Points on a hilly landscape, in no order, each with its height.
From any point a ball takes the steepest step (drop divided by distance) to one of its 6 nearest points. It stops when none of these is lower. Distance is the straight distance between rows; heights are no part of it.
Sedim height 444: [  7   1  -3 -10  12   2  10  -4 -15  -2 -11   1 -16   6  -1   8  -5   3
  -2   9   0 -11  20  11  -2  -4   6   6  -1  -9 -13   2 -17 -21  13  -7
   0   2   0]
biz height 513: [-32 -15  11  18 -11  -5 -15  -8   8  17  24 -11  -2   4 -18   6  -8   0
  -8 -16   4  14 -27  -8 -34  14 -22  -3  -7  10  23 -18  38  32 -25   6
  -3  -2  -3]
lodeb height 488: [  0  12  12   5 -33  -5  -1  -4  -2  16 -20  -6  27 -38  -8  -1 -21 -16
   5  19 -10   8  -4  18  13  -8  -8   2   9 -28   8   6  31  -2 -12   7
  20 -17 -13]
Gil height 234: [  4   2 -13 -11   6  -1   5  -8 -10 -17  -5   3  -4   6   6 -10  15   6
 -11  -7   4   9  24 -17  28  -2  25  -6  10  59 -13   4 -32 -15  36   0
  -8  -6  -3]
lopeg height 124: [-40 -29   3  13  -9   0  -6 -20  19  23   2 -16  12 -18 -23  11 -12   9
  16  -1  -7  17  -8  -1 -29  22 -19 -10 -14  23  -1 -20  30  22 -13  36
 -20   1 -38]
fatuv height 359: [  6   9 -20  -3  11   6   9  -7   0 -15  -7  11  -1  -3  18   1  22  -3
  -6  18   5  -5  12   0  24   8  21  -4   7  29 -20   0 -31 -18  40  -1
  10  -7  -6]
Mikir height 379: [-10  14 -18 -10   3   4  14   6   5 -20   2   0   4  10  17   3  10 -11
 -17   4   1   7  -4 -12  23  -1   6   9   7  14 -10  -2  -3  -3   7   0
  13  -6   3]
Valov height 447: [ 23  19  19  -1 -44  -9   3   0 -17  19 -14  -4  35 -42   2   0 -16 -24
   2  17 -13 -15 -18  11  21 -21  11  -7  16 -46   6  13  22 -10 -23  20
  19 -21   2]
belu height 564: [ -5  -4  15  -9   2 -11  -2  25  -9  -1  -1   1  11   6 -11 -11 -21   8
 -11 -18 -13  10  -4   4   7  -8 -13  14 -17  -6  10  -3  13   1 -18  12
 -24  12  -6]
Kez height 483: [ -7 -11  11  -1  -8   0   2   9 -10   8 -15  -5  13 -10 -12   0 -21  -8
   3  -4  -5   9  15  21  13  -9  -4   7  -4  -4  -2  -6  21  -4  -1   7
 -10   2  -5]
Zodi height 606: [  1   1  -7  -9  14  -3   4 -14  -9 -14  -2   3 -18   9   5  -5   2  10
  -7  -8   2   4  21  -9   5   2   2  -1   0  25 -15  12 -28  -9  25  -8
  -3   0   5]
bibor height 384: [-29 -16  -8   9 -11  23  -8 -11  16  -4  22 -18   0  13  -4   6  13   7
 -13 -17  -2   8   4 -16 -15  12   2  -4   4  43   2 -22  10  10  11  22
  -3  -8  -4]
ked height 470: [ 35   2  -3 -13  13 -15   2  14 -12 -24  11   6 -26  24  11 -14   4   5
 -12  -9  17  -8   5  -9   5  -3   7  -3 -13   6  -7  24 -42 -12  10 -15
  -7  14  19]
mabal height 656: [-16 -10  -6   1  -1   5   1 -26  -3  -1  11  -7 -14   7   0   0   6   7
  -6  -8   2  -5  13  -7 -17  15  -1  -7   1  22 -14  -8 -11  -1  22  -3
   5   1  -3]
Gero height 292: [ 32   4 -11  -5  19 -11   6  -7  -9  -5  -2   8 -24   7  12   0  13  -6
   7  12  10 -21  18   5   4  -3  11  -3  -5  -7 -16  11 -35 -15  27 -19
   3   6   9]
mozes height 455: [ 18   0   9   4  -8   9   3 -14 -11  27 -13 -15   3 -29   2   0  -2 -22
  26  22   7 -26   5  38  -7  -9  -5   8  18 -62   1   6   3  -8 -10  -9
   4  11   9]
zuvir height 576: [-29  -7   7   2 -22  11   1 -16  14  14 -17 -10  12 -25 -11  10  -3  -4
   8  20  -7  17 -13   4  -5  15 -19  -2   1   2  -4  -3  26  14  -5   3
  26  -7 -19]
Tazus height 479: [ 29  -4   2 -12  16  -9   5  11 -31   2 -11  -2 -20  -1  -1  -1 -13   4
  -8   3   3  -5  26  21  -5  -8   3   7  -7 -15  -7  14 -23 -22   1 -11
 -14   8   8]
Nid height 659: [-11 -10   9   3 -12  -5  -5 -16   1  31  -5 -16  -5 -28 -13   3 -18 -16
  17  25  -6  -4 -12  28 -11  15 -31   2   9 -46   9   1  21  19 -23 -11
  15  14 -16]
zuda height 678: [-14  -6   4  -5  19  -4   3  15  -7  -4  19  -6  -1  11 -11  -9  -8  27
   0 -36 -11   5   2 -20 -23  -3   2   5 -27  31  11 -18  -5 -11  -7  36
 -48   3 -12]
Zat height 573: [-34  -7  10   7  -7 -10  -5   4   6  15  -1   2  17  -9 -20  -7 -25  -4
   6  -4 -20  11 -30  -4 -18   8 -28  -5  -5  -3  11  -3  36  23 -26  10
  -1  -1 -15]
kovud height 418: [ 27   9   9  -3 -16   9   6   3 -22  16 -14 -15  19 -21  11  -4   0 -21
  17  12  -2 -26   6  23  15 -22   6   6  13 -62   8   9   4 -13 -11  -1
   5   5  18]
telup height 295: [-28 -17  -5  12 -17  13 -12 -26  24  10  12 -15   6   1  -6  13   9   0
  -7  -9   4  13  -7 -17 -20  17 -10  -2  -1  34   2 -22  25  20  -2   9
  11 -10 -11]
tet height 237: [ 30  12 -12 -14  16  -2  12  18 -13 -14 -19   6   8   0  24   2   6  -3
  -5   8  11 -11  23   1  39 -22  31  15   8   8 -15  10 -19 -31  14   0
  -6  -7  14]
sobat height 581: [-18   0 -18   3 -15  20  13 -14  15  -6  -9  -3   5  -2   8  14  30 -14
   7  21   9  13  -9   6  12  15  -5  -5   8  18  -9  -1  13   9  23   3
  27  -4 -18]
makul height 423: [  3   4  -3 -14  11  -3   6  18 -17 -17   5   4  -3  23   9  -7  -7   9
 -19 -23  -1  17  11 -23  11 -12  13   7  -8  33  -7   3 -23  -7  11   4
 -21   1  12]
Ronu height 556: [-17   3  -5  -4   6   6  11  -6  -6  -3 -12   2  -3   9   4   2   4   3
 -10 -10   0   8  19  -8   2   3   8  -4   2  28 -17  -5  -8  -6  21   3
   0   2  -1]
pifil height 511: [ -4   8  14  -3 -24 -16 -11  23   2   3  -5   3  28 -22 -12 -10 -34 -10
  -6  -1 -17  12 -18   7  16 -12 -11   2  -6 -27   7  -1  29   7 -27  15
   4 -11  -7]
Mafa height 427: [ 13   2  -2   2  14  -9  -5   4  -6 -12  26   0 -26  25   3 -10   1   7
 -21 -12  11   1   0 -19 -14   9  -3   7 -10  -1   1   7 -17  -2   2 -11
   3  10  21]
Duret height 519: [ 17  -4  -7   2  10  -7   5 -32  14  -6   9  12 -30   9  12  -7  18   0
   5  10  12 -18   7  -3  -2  17   8 -12  -1  10 -16   8 -42 -11  37 -19
  10   0   6]
durob height 437: [  8  15   6 -10  -6   0   5  20  -7  -6 -17   1  23   3   4  -6 -16  -6
 -11  -5  -4  -1  15   9  31 -20   7  17  -1 -12 -10   1  10 -18  -8   9
 -14  -2   1]
zilif height 401: [ 24  -8   8  -9  18 -14  -3  16 -21 -15   3   3 -24  26  -6 -19  -3  15
 -17 -32   8   9  10  -7 -14  -4   2  -2 -19  17  -1  16 -34 -12   1  -1
 -25   8  12]
vomek height 524: [-33 -11  12   3 -10 -13  -4  19  10   2   6   5  17  -2 -13  -9 -21   1
  -2 -22 -18  11 -27 -12  -9  -1 -18   3 -12   9  19  -5  29  22 -27  22
 -18  -3  -2]
lag height 851: [ -4 -12   7  -4  13  -6  -7 -14 -14   4   8   3 -32   9 -17  -7   0  20
  -6 -17   0  -3   9   3 -29  16 -16  -6  -7   2 -12   1 -16  -2   6  -7
  -7  14   4]
dol height 345: [ 16   3  -1   7  10  16  11 -14   1  19 -13   9  -7 -14  14  15  21 -14
  19  30   1 -32  17  24   7 -10   9   3  12 -40 -11  14  -8  -1  15 -16
   9   1   4]
kurod height 550: [-11  -1  14  -3 -16 -12   0  27  -2   3 -16   7  28  -9 -10 -13 -29  -5
 -11 -15 -20  17  -7   0  17 -16  -4   4  -7   2   4  -4  24   8 -23  15
 -17  -5  -7]
loke height 536: [-35 -16   6  -3  -8 -12  -8  13  15   1  12   0  29 -17 -21 -13 -28   9
  10 -12 -18  10 -37 -25 -15   2 -10  -3 -17  18  25 -21  32  23 -43  39
 -28 -20 -28]
sedug height 461: [-15  21   3  -4 -22  -1  -6   4  19 -13   6   3  33 -12   2   4 -15 -21
 -10   6   2  13 -49  -5  13  -3   4 -19  14 -16  24   3  29  18 -27  -4
  29 -26 -13]
miz height 497: [ 11  24   4  -3 -20 -14 -15  11  -3   0   0   1  28 -17   5   4  -8 -13
   6  17 -10  -4 -41  -1   9 -21  -4 -16  11 -52  23   6  26   9 -35 -13
  19 -12   5]
Peza height 355: [  8  31 -21  -9   1   4  -1  20   5 -19   2  26  21  13  33   6  26 -18
   2  16  14  -8 -23 -14  36 -10  35   6  22  -4   2   3  -6   6 -11   2
  15  -2  12]
buv height 436: [ -3  24 -13   2 -12  -5  -2  12  20 -16   8   3  20   7  14   5  -1 -17
  -4   5   4   7 -36  -8  14  -4   7   0   8 -12  25   0  21   5 -27 -10
  19 -14   3]
pulis height 443: [ -7  17 -14   4 -13  10   6   3  20 -11 -10   9  23   4  18  10  19 -12
   6  16   0   3 -23  -5  24   1   8   3  14  -2   0  -1  12  10  -3  -7
  22 -13  -8]
fupe height 688: [ 11 -12  -1   5  23  -6 -18  -7  -8  -4   8 -10 -17  17 -16 -21 -12  51
  22 -38  -2   7  29 -22 -27  10  15  -3 -24  49   1  -6 -35 -19  12  13
 -46   0  -8]
Vuvoz height 173: [-18 -10   7   8  -6   2  -1 -30  17   4  17 -14 -21   8  -9   8  12   2
  -2  -1   5  -8  -6  -2 -19  24 -19  -1   5  -4  -9 -11   3  12   9 -11
  22  10  -1]
bis height 469: [-18  10  -1  -2   2 -16  -3  21   6 -11  19  -1   3  18  -1  -1 -14  -2
 -13 -12  -2   6 -27   0   0  -1 -14   9  -5 -18  18   2  24   7 -25  -8
   4   2  14]
Talo height 472: [ 10  30  -4   6 -24   6  -3   6  13  -6 -10  11  39 -17  17  17  12 -16
   8  25   2   6 -41  -5  18 -11  14 -15  24 -25  15   7  19  19 -15  -8
  28 -19 -10]
pogor height 505: [-36   3   8  12 -20  -8  -4   4  25  -5   9   3  19  -5 -10   1 -21 -10
 -16 -16   3  15 -43 -12 -11   2  -8 -12  -7   9  32 -10  40  27 -31   4
   7 -26   3]
Bik height 391: [ 18  19 -13 -15  19 -11   8  13  -7 -25   4  10  -4  12  23  -4  10  -8
 -12   3  10   3   7 -17  34  -8  28  -1   4  30 -17  13 -37 -18  22  -2
  -2  -1  13]
vov height 925: [  7 -20   1   6  15   2 -17 -18 -14   6   1  -5 -20  10 -18   0 -11  51
  25 -31  -8   1  33  -1 -28  15  16  -6 -17  48 -10  -9 -31 -19  13   7
 -26  -3 -14]
ramo height 667: [-18   4  -5  13 -24  17   1 -22  32   2 -14  -1  17 -13   6  14  21 -12
  13  34   3  13 -19   9   1  14 -13  -2   8  -2   4   4  21  16   6  -1
  43 -17 -26]
Rigak height 630: [-27 -12   8   5   0   0  -4  -2   4  11   8 -12 -14   5 -16   7  -8   3
   3 -14  -5   5  -3   7 -21  17 -24  -2  -1  -4   2  -8  15  13  -6   7
   0  18  -6]
lamo height 566: [ 29   2   3 -19  20 -14  11  26 -26  -8  -9   7 -11  12  -1  -5 -11  14
 -14 -10  -1   5  20   5   5 -13  11  10 -21   2  -8  17 -25 -23   2  -4
 -26   1  12]
zava height 509: [-20   0   6   0   5  -1  -2  13  -7  -3  21  -1  -4  18  -5  -5  -9  15
 -17 -28  -6   6  -6 -16 -22   0 -10   4 -17  11  13  -7   5   4 -11  13
 -22   9   7]
Fozit height 686: [  1 -12   9  11   6   5 -22 -34  18   1  31  -9 -25   9 -28  -5   7  27
  -2 -19  10  -2  20 -21 -38  23   3 -11  -2  32 -13 -15 -20   8   9 -10
  -8  13   9]
Kofal height 204: [ 21  13 -16   4  14   3  10  -4   4  -6 -14  32   3  -3  33   4  35  -5
   8  28  18 -14  19  16  36  -1  27  -9  16  23 -17  10 -32 -18  43  -2
  12  -7   1]
gegu height 538: [ -2  -5  -4  12   3   6   2 -18  18   6   2  -5 -17   1   8  12  18  -9
   7  25   3 -14  -6   2  -7  18 -13  -1   6 -18  -9  -7   4   7  18 -11
  28   6  -8]
roto height 555: [-19 -13  14  -2 -10  -5  -2   6  -2  19 -13  -7  12 -25 -20  -3 -22  -6
   9  -3 -19  14   2  10  -6   3 -15  -3  -8   1   2  -9  33   7  -9  17
 -14   2 -13]
Mamap height 468: [ 18  24   6 -13 -21   0   0  20  -2  -9 -19  -2  33  -7  20  -4  -1 -16
   4   7  -4  -2  -8   0  35 -33  16   5  18 -36   0   5  13  -1 -17   6
  13 -13   3]
gitut height 202: [ 16  -2   2   2  13  -1  -7  10 -12 -14  23   1 -12  26  -3 -18   2  21
 -21 -39   7   8  12 -25 -12  -1  10  -5 -14  41   5  13 -35  -6   6   4
 -24  10  17]
liv height 380: [ 20  18   2  -6   9   8   2  23  -7  -5  -4   8   6   5  16   0  10  -5
   7  16   0 -12 -14   7   6 -21  -2   9  10 -61   6  11  -4   5 -16 -15
  10  13  19]
tazav height 560: [  8  16   3  10 -12   4  -7  -4   7  19  -6  -1  17 -17  -1   8   4 -13
  19  35  -3  -7 -34   8  -4  -2 -11  -9  22 -53  13  15  24  20 -16 -17
  31  -9  -4]
Bof height 68: [ 37   2 -10  -2  13   2  11  -2  -8  -3 -30  18  -5 -10  27   1  15   1
   7  24  10 -24  30  16  27 -15  29   7  10  20 -17  10 -33 -36  33 -11
   6 -16   1]
Rut height 299: [ 16  22 -24  -9  13   5  16  17   2 -20 -10  15   7   3  32   6  22 -10
  -3  20   8  -3   5  -6  43  -7  25   9  15  16 -10   5 -19 -15  18  -1
   8  -4   6]
fumid height 420: [ 33 -15   0  -8  12 -14   3  -7 -17  10 -16   3 -31 -14   4   3   3   9
  10  13  10 -28  29  30  -5   0   6  14  -4 -15 -18  10 -35 -28   9 -30
  -6  -2   7]
baz height 452: [ 16   7   8   2 -33   8  -1 -11  -5  27 -20 -12  32 -40  10   6  -1 -19
  22  33  -3 -11  -4  22  13 -14   5   1  24 -44  11  13  22  -2  -1  10
  25  -9  -5]
lito height 575: [-18 -14   1  13   8   0 -18  -5   5   6  38 -12 -11  15 -15  -1   8   9
 -16 -29  -1   2 -11 -16 -32  10 -15   1 -13  18  17 -23  17  15 -15   6
  -8   9  12]
Ribiz height 615: [-26  -2   1  -3  -1   6  15  22  -4  -6  -8  -3  14  14   3   2 -11   6
  -5 -22 -12  18   8 -11   1 -11   3   3  -5  30   3 -19   7   8   5  19
 -17 -10  -9]
mok height 800: [-17 -30  18   0  -3  -3  -1 -13 -12  26 -17  -6 -11 -16 -19  18 -12   2
  14   3  -7   2  16  25 -20  13 -12   4  -2  -9  -8 -14  13  -3  -6   4
 -10  19 -14]
kor height 850: [ 26 -26   8  -7  12 -11  -6 -22 -19  11 -12  -2 -30   4 -11  -6  -3  33
   9 -19  -3  -3  37  11 -19   7   8   5  -1  27 -17   3 -42 -19  17 -21
 -15   2   0]
Mif height 397: [ 38   8 -20   6  17 -10   0   8  -6 -17  27  18 -19  27  24  -8  24 -13
  -6   7  17 -17 -11 -21  16  -1  19  -5   0  -1  -4  13 -41  -2  10 -11
  12   9  22]
regan height 537: [  6  12  -4   8 -15  23   0  -5  17   0 -17  -2  19 -19  10  15  15 -14
  21  36   1   1 -15  15  13  -2  -6  -8  15 -22   7  10  14  15   6  -5
  30 -15 -20]
noni height 320: [ 17  17  -7 -14  10   7  12  14  -6 -11 -11   2   6   1  19   0   6  -8
  -2  14   4  -4  13   1  28 -18  12   9  13 -24  -3   4  -7  -9   3  -8
   4   1  11]
lika height 239: [ 16  -1  -8  -1   9   8  12 -11  -4   5 -28   0  -5 -20  12   7  14  -6
   8  21   0 -24  28  29  11  -7  15   7  10 -15 -12   8 -12 -25  26  -9
  10  -8  -6]
devif height 378: [ 12  21  -6 -24   7   0  10  26  -9 -18 -17   7  16   4   8  -1  -6  -2
 -18  -7   2   7  29  -5  42 -27  21  14   3  13 -17  -1 -12 -19   1   7
 -13  -8   3]
losuz height 725: [ -6 -10  12  -9  17  -6   2   9 -20   5  -9   2 -10   5 -14  -3  -9  22
   0 -18 -11   4  22   5 -12  -5   3   6 -14  11  -6  -7   1 -11   4   6
 -36  10  -3]
Zaz height 385: [-25 -22   8   0   1  -1   1  15   3   9  -3  -9  18  -9 -27 -11 -19   8
  16 -15 -21  11 -10  -8 -18  -3 -12   3 -19  20  10 -16  31   7 -21  41
 -36  -2 -25]
Vas height 508: [-15   1  -5   8  -3   5  -5  -8   9  -5  24  -7 -14  15  -6   1   8   2
 -22 -17   0  -5 -11  -8 -17  15 -10   2  -5   5   6  -8  11  13   0 -10
  15   9  12]
San height 859: [-18 -20  14  -6   6  -3  -5 -18  -5  17  10  -5 -25  -2 -25  13  -8  27
  18 -20  -3  -6  13   3 -32  16  -8 -16 -11  13  -4 -22  -1  -3  -3  16
 -29  24 -19]
kun height 503: [ -1  -3  11  -5   6  -5  -2  16 -17   9   4   1  -3  -3 -15  -3 -19  -8
  -3  -1 -10   1   1  24  -5   7 -24   8 -14 -34   5   0  13  -4 -27  -6
 -14  26   6]
zanal height 478: [-32  -9   8   7 -22  -4   1  16  21  -4  11   1  26  18  -4   3  -8  -1
 -16 -28  -2  19 -24 -24  -7  -3   2   2  -2  31  22 -21  28  19 -24  14
  -2 -20   1]
sesub height 557: [ -6  -6  15  -3  -4 -16  -6  24 -10  10   0   2  16 -16 -18  -9 -24  -6
   4 -11 -21  10 -14  15  -1  -4 -26   8 -14 -22  14   0  31   4 -32   6
 -18  15  -6]
Kofef height 336: [ 42  13 -17 -17  27  -7   4  27 -19 -18  -8  14 -12  17  31  -7  18 -10
   2  15  18 -10  11 -11  31 -32  19   1   2  -5  -9  21 -42 -12  12 -13
 -10  10  25]
fomeg height 409: [-14  -5  -9   8   4  14   0  -8   3  -9  29  -2  -7  13  -3  -9   5  12
 -21 -28  -2   5   6 -27 -10   4   7  -6  -5  42   2 -10  -8   9   2   9
 -12  -4  12]
luv height 429: [ 19   9 -17  11  18   3   4  -8   2  -7   9  12 -16  15  19   5  20  -2
   6  24   9 -22  -6  -5   1   3  -1  -4   4 -17 -10   9 -19   2  19 -12
  15   4  14]
Vug height 334: [  7   6  -6  -4   1  18  11  -7   5  -4 -21   0  10  -7  15  10  15  -9
   4  24   1  -4  13  16  25  -8   9   7  13  -9 -11   2   2 -11  20  -1
  16  -7  -8]
Dala height 148: [ -8  -1  -6  17  -4   6   3 -12  16  10  -1   2  -9  -7  10  17  16 -15
  21  30   5 -20 -10  10  -7  19 -10   2  15 -35  -2  -2   4  13   9 -17
  28   6  -6]
zimo height 428: [  6 -10 -11   7   6   8  -7  -8   4 -10  30  -2  -9  20 -11 -23   1  19
 -16 -35  12   9  20 -38  -5  -4  22 -12   3  62   5  -6 -35   3   8   7
 -27  -2   6]
vikog height 434: [  2   7   0   0  -2  -1  -2   7  -2  -1   9  -6   0   4   3   2 -10  -7
   2  12  -7  -1 -20  16   0  -5 -20   6   1 -49   8  11  18   6 -19 -10
   6  12   5]
devof height 600: [ -2  -6   3  11 -16  13   2 -13  10  22 -18 -13   8 -21  -8   3  -2 -18
  18  32  -1   6  -4  22   0   4 -17   1  10 -32   0   5  17   8   4  -3
  22  -4 -20]
gugim height 432: [-24   4  -7   0 -12   1   0   5  13 -10   4   0   9  12   4   6   3 -14
 -16  -9   2  10 -23 -10   5   5  -5   7   4  11   8  -7  15   8  -4   0
  18  -8   3]
maku height 611: [  8 -14   8 -10   7   1   1  -3 -17  10  -9  -2 -18  -4 -12   8  -9  -1
   0  -3   1  -9  16  26 -13   5 -18  11  -5 -28  -4   2   2  -9 -11 -13
 -11  18   2]
kevi height 535: [-33  -9   7   2 -15   4   8   7   8   7  -7  -8  14   2 -14   3  -8   7
  -1 -19  -9  18  -3  -9 -13   5  -7  -5  -4  26   3 -10  24  18  -1  22
 -11  -2 -12]
Bep height 365: [  5  12   0  -9  14  -6   1  20  -7 -20   6   0 -11  11  12   2  -4  -3
 -16   0  -2  -2   2  -2   6  -8   4   7  -5 -22   1  10  -3  -6  -7  -3
   2   7  14]
runa height 477: [  5  14  13  -7 -36  -1   3   9   1   3 -19  -1  36 -29   2  -6 -21 -12
   1  11 -11  11  -3   7  33 -17   0   3   4 -17  -2   1  25  -9  -6  12
  15 -15 -12]
zudip height 873: [  8 -12   8  -5   8  -8  -8 -29  -6   7   1  -1 -37   1 -15  -4  -1  31
   6 -23   7  -4  27  -2 -23  21  -2  -9  -6   9 -16  10 -36  -8  11 -11
  -5  14   6]
meka height 107: [ -5 -12 -18   4   7  14  -3 -35  17  -6  16  -3  -8   9  -4 -15  19  16
  -5  -6   7   8  24 -24  -7  17  23 -16   9  61 -15 -12 -32  -6  28   2
  -7  -2   6]
suve height 388: [ -7   7  -3 -10   1   3   9  20  -5 -11  -7  -1   7   7   6   0  -9  -6
  -8  -8  -8   7  12   6  19  -7   4  15   3  -1  -6   1   6  -9   3   0
  -1  -3   0]
reved height 381: [ 21  -9   8   9  14   1 -13  -3  -1  -7  28  -6 -24  22 -13 -24   2  29
 -11 -41  12   3  18 -27 -28  11   3  -6 -15  37   6   4 -34  -1   1   1
 -29  11  16]
rizi height 568: [-17  -3  17   2 -28   2  -1 -11   2  28 -20  -6  15 -40 -21   5 -20 -17
  11  23  -6  12  -5  23  -2   7 -22  -2  -1 -19   3   0  30   9  -9   9
  13  -3 -18]
tuda height 510: [  2  -8  -3  14   9  14 -18  12  12  -8  53  -5  -2  23 -10 -14   6  25
 -28 -34   2  11   0 -41 -28  -4  10  -2 -13  40  20 -34  -7   7  -8  12
 -25   0  12]
Gofum height 525: [ 13  28  -6  11  -6  13   0  -2  12  -5  -3  15  10   7  20  20  24 -18
  24  25   2 -14 -32   4   8  -4   2 -10  22 -38  20  11  14  24  -8 -17
  31  -5  14]
zef height 331: [ 37  10   0  -9  14  -2  10  17 -26  -6 -16   4  -7   2  15  -7   9   1
   0  12   7 -15  12   9   8 -28  13  15  -2 -47  -8  16 -16 -23  -8 -11
  -7   7  28]
Val height 402: [  5  14 -16   5  10  -2   1  10   3 -21  16  10  -2  21  17   4  15 -10
  -4   7   4  -6 -17 -13   7   2   3   4  -3 -17   6   6  -5   5  -6 -13
  18   5  17]
bod height 254: [ 36   8  -7  -2  19  -1   8   1 -14   5 -18  13 -24  -4  16   7  16  -4
  14  24  13 -28  16  14   5 -21   9  -5   0 -29 -13  20 -31 -13  16 -21
   0   4  15]
rure height 838: [-19 -11   5  -5   5   6  -2 -17  -6   6 -18  -5  -9  -7 -11  14   0  19
   6  -9 -10   2  33  19 -16  11  -4  -9   1  29 -18 -17   5  -9  19   7
 -12   2 -20]
fod height 599: [-23 -17  15   9   0 -10 -13  -2   2  18  14   1  -8  -4 -19   0 -15  -2
   4  -9  -6   8 -29   6 -28  18 -38   3 -10 -16  12   4  31  18 -26   2
  -4  19  -7]
fev height 354: [  9  11 -16   1  14   6  10 -10   5 -11   2  13  -9   6  17   2  18  -9
   8  24  10 -16   8   3  12   7  14  -7   7   6 -14   5 -23  -3  33 -10
  17  -2  -3]
zim height 465: [ -3   6   2   3  -9   1   4   6   3  -1 -11  -5  12  -5  -2   2 -11  -8
   4  12  -6   6   0  14  10   2  -9   5   6 -21   2   1  12   5  -4  -4
   8   2  -1]
Pofe height 569: [-26  -8   8  11  -7 -17 -21   3  16   8  26   3   8   1 -25   3 -21  -3
 -17 -20   5  13 -48 -11 -26  10 -25  -4 -18  -5  43  -7  46  26 -44  -4
  -8  -6   8]
satu height 143: [ 43   5 -13   3  20 -11   7  -8  -2   5 -15  24 -22  -1  26   0  29  -4
  19  18  17 -27  24  14  18 -10  24 -13   5   6 -18  10 -40 -19  38 -20
  10  -6   8]
milel height 419: [-37 -15   3  13 -17   3 -10 -25  24  20   4 -15  -6 -13 -19  16   1   0
   2   9   8  15 -26  -9 -20  27 -27  -5   4  11   9  -9  37  29 -17   1
  21  -5 -12]
Fotor height 463: [ 26 -14   2   4   7  -1  -9 -15   1  -4  28  -2 -31  24 -14 -29  12  13
 -12 -23  18  -1  16 -21 -18  12   4  -7  -3  28  -3  14 -42   2  11 -23
  -7  17  20]
difod height 520: [  8  -4  -3   6  17  -2   2 -12   2  -7  15   2 -26  13   4   0   8  -6
  -7  12  11 -18  -4  -2 -12   8 -11   4  -1 -24  -4   6 -16   0  11 -16
  16   9  11]
Mezub height 517: [-18  -8   3   4 -17  11   7 -10   9   5 -23  -9  11 -19   0   7  -2 -15
   6  19  -8  12   8  20   7   2 -13   2   7  -5  -5  -4  15  -2   9  -2
  15  -1 -17]
noz height 620: [-25 -21   1   7  11   7  -2  -7   0   2   7 -18  -3   5 -17   6  -7  22
   9 -21 -12  11  16  -5 -24   9   4  -8 -19  38  -2 -20   8   0   8  33
 -37   3 -19]

Call two points neighbours if one is among the 6 nearest of the other. Go from one point of each pair to the other, from neighbour to neighbour, staying as low as possible. Name the highest point that can't be avoided.
gitut and lopeg | fomeg
Bof and Dala | dol
meka and Bof | fatuv

For each start below, name the point where the ball stops.
sesub | Bof
Valov | Bof
devof | Bof
Talo | Bof
